Points, in no order, along strands that fork, close into loops and pass close to each other.
In the rows, 100 means zero.
Points whose rows are less than 97.1 apart are linked; no others are. Some points are linked to none.
Q_9: 87, 103, 127, 133, 94, 89, 45, 118, 107, 102, 128, 122, 130, 102, 104, 108, 109, 84, 89, 115, 104
Q_712: 120, 52, 88, 101, 110, 126, 120, 89, 117, 85, 111, 77, 105, 65, 87, 72, 62, 147, 140, 175, 106
Q_724: 94, 142, 110, 93, 76, 70, 90, 163, 117, 81, 104, 108, 97, 135, 102, 75, 65, 112, 88, 107, 113
Q_163: 78, 108, 91, 56, 47, 85, 144, 69, 64, 132, 110, 102, 103, 113, 40, 85, 98, 57, 76, 82, 133
Q_418: 105, 101, 106, 59, 125, 79, 94, 97, 109, 105, 135, 78, 113, 79, 95, 106, 61, 86, 124, 141, 121
Q_145: 116, 72, 91, 60, 131, 107, 114, 88, 113, 94, 113, 71, 116, 64, 90, 92, 61, 112, 143, 177, 122
Q_530: 110, 85, 45, 93, 76, 107, 131, 81, 126, 108, 159, 98, 74, 74, 127, 115, 22, 132, 117, 79, 96
Q_736: 102, 100, 39, 135, 112, 105, 144, 122, 73, 92, 59, 46, 117, 76, 59, 80, 86, 83, 129, 72, 100
Q_642: 76, 96, 152, 104, 81, 112, 76, 69, 44, 91, 98, 164, 95, 112, 119, 117, 184, 67, 126, 120, 72
Q_466: 104, 115, 32, 108, 64, 113, 105, 93, 101, 112, 178, 85, 87, 65, 101, 107, 36, 121, 95, 58, 108
Q_189: 96, 112, 26, 106, 85, 99, 116, 93, 81, 131, 157, 68, 113, 62, 61, 88, 51, 103, 89, 68, 136
Q_446: 61, 89, 107, 100, 98, 96, 95, 108, 114, 115, 94, 80, 136, 93, 41, 85, 81, 50, 126, 152, 101
Q_391: 144, 98, 160, 81, 107, 86, 134, 93, 77, 98, 62, 120, 70, 127, 102, 69, 130, 115, 81, 82, 107
Q_532: 99, 76, 78, 109, 63, 114, 93, 104, 131, 71, 38, 91, 87, 114, 102, 123, 98, 135, 115, 172, 86
Q_168: 105, 78, 70, 119, 118, 102, 130, 97, 121, 109, 46, 80, 116, 93, 110, 95, 79, 154, 89, 79, 111
Q_319: 66, 138, 81, 102, 132, 90, 88, 166, 119, 84, 98, 67, 132, 95, 79, 64, 71, 98, 134, 134, 120
Q_830: 135, 128, 78, 97, 106, 95, 101, 123, 90, 65, 157, 79, 60, 75, 120, 112, 57, 88, 132, 105, 85
Q_804: 111, 78, 115, 113, 63, 123, 106, 48, 108, 104, 86, 125, 73, 90, 85, 117, 106, 107, 113, 109, 86
Q_750: 92, 80, 68, 117, 82, 97, 120, 87, 149, 111, 121, 111, 94, 100, 119, 108, 25, 138, 104, 102, 101
Q_16: 82, 108, 110, 53, 136, 112, 123, 59, 111, 150, 135, 95, 103, 99, 104, 100, 108, 80, 40, 30, 115
Q_281: 89, 96, 182, 114, 98, 103, 97, 76, 55, 93, 109, 169, 100, 107, 94, 84, 166, 74, 113, 131, 86
Q_474: 113, 69, 110, 137, 58, 74, 79, 89, 98, 101, 89, 133, 92, 107, 119, 158, 131, 67, 82, 94, 67
Q_921: 116, 60, 138, 149, 96, 95, 71, 134, 103, 102, 94, 111, 128, 91, 83, 75, 119, 142, 61, 144, 111
Q_228: 121, 110, 136, 70, 104, 86, 142, 130, 48, 86, 58, 91, 88, 129, 86, 54, 130, 78, 98, 71, 106
Q_654: 117, 115, 39, 124, 104, 116, 118, 143, 86, 61, 131, 73, 85, 49, 109, 75, 52, 161, 153, 98, 110
Q_839: 65, 151, 78, 69, 172, 108, 80, 120, 146, 85, 121, 82, 116, 96, 135, 107, 76, 94, 114, 121, 105
Q_577: 109, 108, 119, 75, 122, 72, 129, 79, 108, 124, 142, 94, 89, 102, 109, 95, 81, 57, 64, 65, 102
Q_890: 88, 89, 96, 115, 91, 118, 101, 123, 101, 100, 56, 93, 110, 110, 74, 77, 105, 152, 77, 91, 121
Q_339: 61, 58, 122, 85, 50, 87, 88, 128, 59, 106, 54, 90, 121, 116, 76, 74, 165, 88, 59, 128, 113
Q_538: 94, 98, 107, 122, 120, 123, 92, 84, 79, 113, 92, 103, 118, 78, 77, 91, 141, 72, 115, 59, 91
Q_420: 132, 100, 106, 62, 80, 43, 148, 98, 86, 114, 150, 80, 83, 98, 99, 105, 55, 55, 68, 81, 117
Q_230: 119, 133, 106, 28, 107, 122, 93, 67, 133, 78, 125, 109, 54, 128, 147, 138, 93, 108, 111, 138, 83
Q_266: 72, 150, 73, 86, 175, 116, 89, 139, 121, 87, 138, 68, 115, 71, 137, 85, 80, 116, 100, 79, 113
Q_286: 89, 66, 78, 124, 90, 112, 55, 70, 136, 88, 51, 107, 100, 108, 113, 150, 127, 133, 109, 159, 86
Q_350: 134, 58, 133, 127, 117, 96, 63, 90, 104, 111, 99, 119, 117, 85, 98, 100, 130, 135, 89, 138, 110
Q_311: 74, 128, 94, 59, 141, 126, 101, 73, 77, 134, 124, 95, 99, 101, 100, 84, 141, 86, 56, 17, 125
Q_764: 61, 70, 132, 122, 74, 99, 98, 128, 72, 103, 55, 101, 126, 126, 74, 64, 162, 69, 94, 124, 97
Q_511: 108, 101, 90, 99, 102, 137, 92, 71, 87, 95, 81, 94, 95, 81, 70, 104, 106, 100, 129, 78, 100
Q_114: 108, 105, 156, 90, 66, 64, 85, 114, 115, 107, 108, 145, 97, 141, 123, 110, 106, 99, 64, 123, 98
Q_494: 85, 87, 100, 40, 39, 96, 142, 58, 58, 111, 59, 92, 73, 101, 48, 91, 121, 97, 75, 86, 136
Q_94: 89, 134, 87, 142, 101, 107, 61, 151, 109, 73, 104, 101, 108, 95, 92, 83, 79, 115, 143, 133, 92
Q_829: 79, 66, 116, 153, 77, 131, 110, 41, 127, 122, 70, 137, 100, 92, 80, 115, 116, 82, 127, 97, 83
Q_182: 97, 143, 147, 83, 88, 79, 73, 139, 116, 80, 120, 140, 88, 148, 119, 87, 100, 111, 75, 118, 102
Q_214: 98, 91, 73, 119, 80, 102, 120, 118, 50, 85, 46, 70, 101, 92, 63, 81, 133, 82, 102, 78, 94
Q_258: 81, 137, 72, 98, 174, 121, 101, 125, 152, 97, 172, 83, 77, 64, 163, 88, 75, 121, 89, 72, 100
Q_600: 120, 100, 123, 130, 81, 78, 129, 114, 65, 121, 102, 120, 97, 114, 79, 72, 116, 88, 67, 44, 107
Q_70: 110, 93, 83, 66, 90, 88, 105, 99, 104, 78, 42, 73, 87, 117, 114, 150, 112, 61, 113, 121, 69
Q_218: 119, 77, 74, 98, 69, 101, 75, 125, 109, 60, 92, 92, 92, 97, 125, 136, 84, 139, 98, 164, 88
Q_468: 112, 85, 110, 122, 116, 95, 76, 144, 103, 101, 100, 98, 132, 97, 98, 67, 91, 167, 69, 110, 134
Q_745: 69, 117, 53, 35, 146, 138, 99, 71, 98, 105, 95, 54, 116, 71, 110, 119, 107, 103, 88, 63, 118
Q_797: 90, 122, 138, 134, 103, 119, 115, 87, 101, 97, 64, 144, 83, 148, 97, 67, 142, 76, 150, 99, 68
Q_560: 124, 84, 93, 123, 126, 113, 88, 80, 102, 130, 134, 107, 110, 74, 116, 85, 77, 168, 69, 55, 123
Q_982: 103, 115, 90, 75, 146, 104, 88, 92, 136, 102, 140, 91, 100, 86, 126, 117, 68, 88, 122, 120, 95
Q_188: 135, 78, 112, 79, 85, 93, 73, 92, 97, 79, 87, 112, 73, 103, 127, 141, 117, 131, 86, 125, 89
Q_305: 69, 76, 123, 100, 84, 98, 66, 101, 124, 120, 114, 106, 138, 100, 69, 101, 93, 76, 97, 161, 106
Q_67: 108, 134, 68, 110, 82, 110, 71, 164, 66, 54, 76, 88, 94, 111, 109, 109, 126, 123, 93, 85, 95
Q_824: 123, 112, 59, 133, 101, 145, 97, 130, 60, 56, 90, 63, 96, 66, 79, 81, 86, 152, 135, 98, 113
Q_595: 121, 137, 92, 161, 94, 110, 57, 165, 71, 60, 119, 103, 95, 92, 96, 95, 110, 119, 114, 97, 90
Q_113: 89, 86, 112, 151, 118, 114, 114, 55, 120, 141, 98, 117, 121, 88, 86, 96, 105, 69, 114, 59, 85
Q_881: 121, 125, 150, 125, 96, 102, 129, 80, 129, 92, 91, 142, 67, 147, 107, 94, 100, 73, 139, 111, 66
Q_359: 129, 126, 135, 67, 133, 100, 116, 87, 109, 87, 81, 110, 75, 127, 138, 101, 113, 103, 88, 89, 91
Q_155: 111, 87, 133, 123, 68, 95, 89, 79, 65, 81, 69, 138, 73, 111, 121, 128, 158, 84, 105, 95, 68
Q_678: 80, 116, 47, 109, 103, 109, 121, 100, 86, 111, 107, 57, 121, 78, 50, 95, 61, 79, 120, 71, 118
Q_296: 100, 105, 69, 158, 91, 93, 71, 104, 146, 104, 124, 116, 100, 123, 140, 144, 84, 80, 98, 83, 58
Q_449: 119, 127, 52, 137, 121, 94, 110, 145, 89, 73, 164, 71, 77, 46, 129, 90, 44, 120, 148, 84, 88
Q_287: 112, 96, 112, 65, 67, 53, 125, 105, 87, 110, 140, 74, 106, 87, 76, 86, 50, 74, 62, 119, 138
Q_115: 93, 121, 166, 98, 64, 70, 109, 119, 56, 97, 128, 155, 82, 141, 125, 85, 139, 58, 72, 64, 89
Q_333: 107, 117, 160, 132, 91, 74, 135, 112, 60, 106, 119, 143, 86, 132, 108, 66, 135, 79, 79, 36, 90
Q_169: 107, 105, 104, 142, 70, 84, 54, 119, 112, 98, 138, 132, 104, 109, 127, 142, 107, 82, 82, 94, 79
Q_256: 92, 83, 63, 103, 109, 121, 62, 55, 131, 102, 76, 101, 92, 98, 125, 166, 119, 111, 107, 105, 76
Q_852: 91, 69, 118, 139, 95, 73, 126, 101, 103, 151, 81, 102, 138, 109, 68, 74, 103, 85, 63, 70, 116
Q_233: 99, 111, 115, 58, 73, 116, 91, 45, 149, 98, 86, 130, 63, 135, 127, 144, 96, 111, 111, 132, 74
Q_990: 126, 116, 71, 90, 74, 128, 96, 124, 53, 52, 72, 70, 85, 91, 94, 114, 106, 131, 116, 101, 95
Q_888: 93, 90, 122, 65, 66, 73, 112, 87, 86, 135, 127, 96, 118, 97, 54, 92, 84, 76, 71, 102, 138
Q_586: 62, 117, 91, 80, 130, 91, 98, 133, 96, 110, 89, 68, 145, 96, 57, 67, 90, 49, 126, 105, 108
Q_198: 93, 83, 101, 46, 36, 106, 93, 74, 62, 101, 72, 96, 79, 102, 71, 120, 126, 107, 71, 89, 113
Q_658: 69, 145, 83, 72, 100, 106, 106, 130, 83, 87, 70, 78, 117, 121, 65, 64, 90, 73, 122, 86, 108
Q_760: 101, 88, 83, 159, 86, 103, 103, 98, 147, 108, 106, 108, 106, 99, 107, 110, 64, 115, 116, 101, 84
Q_838: 90, 65, 84, 111, 148, 85, 128, 97, 137, 134, 71, 76, 144, 88, 111, 95, 70, 124, 87, 88, 119
Q_543: 84, 88, 99, 116, 132, 75, 123, 91, 135, 155, 91, 91, 137, 108, 83, 78, 67, 100, 76, 63, 121
Q_668: 111, 116, 140, 97, 95, 97, 108, 58, 157, 102, 104, 144, 64, 155, 124, 115, 84, 98, 110, 123, 77
Q_325: 134, 133, 126, 33, 118, 90, 100, 91, 113, 66, 113, 98, 63, 121, 142, 131, 100, 74, 102, 127, 74
Q_962: 64, 59, 103, 56, 61, 76, 85, 90, 70, 119, 55, 103, 105, 111, 89, 116, 156, 71, 73, 92, 116
Q_495: 125, 81, 134, 88, 93, 77, 65, 83, 117, 111, 107, 131, 101, 115, 128, 135, 116, 119, 70, 149, 99
Q_625: 70, 86, 128, 103, 111, 94, 87, 68, 52, 121, 126, 130, 112, 97, 121, 126, 172, 26, 89, 63, 75
Q_573: 103, 91, 114, 100, 116, 86, 74, 105, 108, 126, 140, 113, 119, 83, 106, 90, 75, 142, 62, 87, 134
Q_634: 86, 121, 89, 70, 96, 107, 113, 133, 80, 78, 39, 90, 96, 131, 88, 80, 122, 90, 109, 74, 99
Q_980: 105, 42, 71, 121, 115, 126, 118, 64, 129, 105, 64, 72, 104, 72, 86, 108, 73, 134, 134, 141, 89
Q_417: 85, 91, 118, 144, 83, 125, 110, 113, 90, 91, 48, 117, 99, 133, 73, 71, 142, 81, 126, 112, 72
Q_718: 111, 107, 77, 122, 150, 105, 83, 103, 123, 118, 178, 97, 92, 57, 136, 83, 70, 141, 96, 62, 102
Q_376: 80, 144, 51, 68, 137, 124, 105, 97, 77, 106, 117, 64, 109, 83, 96, 90, 108, 92, 82, 35, 115
Q_659: 87, 77, 59, 88, 147, 105, 92, 63, 137, 102, 37, 80, 109, 93, 135, 151, 116, 117, 104, 94, 87
Q_354: 142, 129, 104, 51, 93, 96, 98, 104, 70, 66, 138, 82, 69, 97, 102, 116, 81, 73, 115, 118, 89
Q_103: 121, 95, 169, 116, 123, 99, 86, 110, 59, 91, 101, 134, 102, 106, 99, 71, 171, 81, 111, 116, 92
Q_35: 119, 49, 63, 98, 134, 93, 123, 60, 142, 107, 43, 75, 109, 82, 127, 136, 93, 125, 125, 136, 85

A piece is all that can be reached along the links. How many separate loops has the piece of each point below (a circle has one, a figure eight two, a Y none), and how many tips (points with one link)?
Q_495 -> loops 1, tips 2
Q_474 -> loops 2, tips 2
Q_113 -> loops 1, tips 0

How many points has the smallest loop of links through each point below? Write - if it is on no loop.
Q_305 -> 16
Q_829 -> 5
Q_218 -> 22
Q_94 -> 17
Q_198 -> -

Name the points in between on the shortest way along the links from the first point to the second, in order.
Q_319, Q_466 -> Q_586 Q_658 Q_634 Q_214 Q_736 Q_678 Q_189
Q_188, Q_543 -> Q_495 Q_350 Q_921 Q_468 Q_890 Q_168 Q_838
Q_890, Q_115 -> Q_168 Q_838 Q_543 Q_852 Q_600 Q_333
Q_281, Q_305 -> Q_642 Q_155 Q_474 Q_169 Q_9
Q_354, Q_214 -> Q_325 Q_359 Q_391 Q_228 Q_634
Q_286, Q_982 -> Q_256 Q_659 Q_35 Q_980 Q_712 Q_145 Q_418
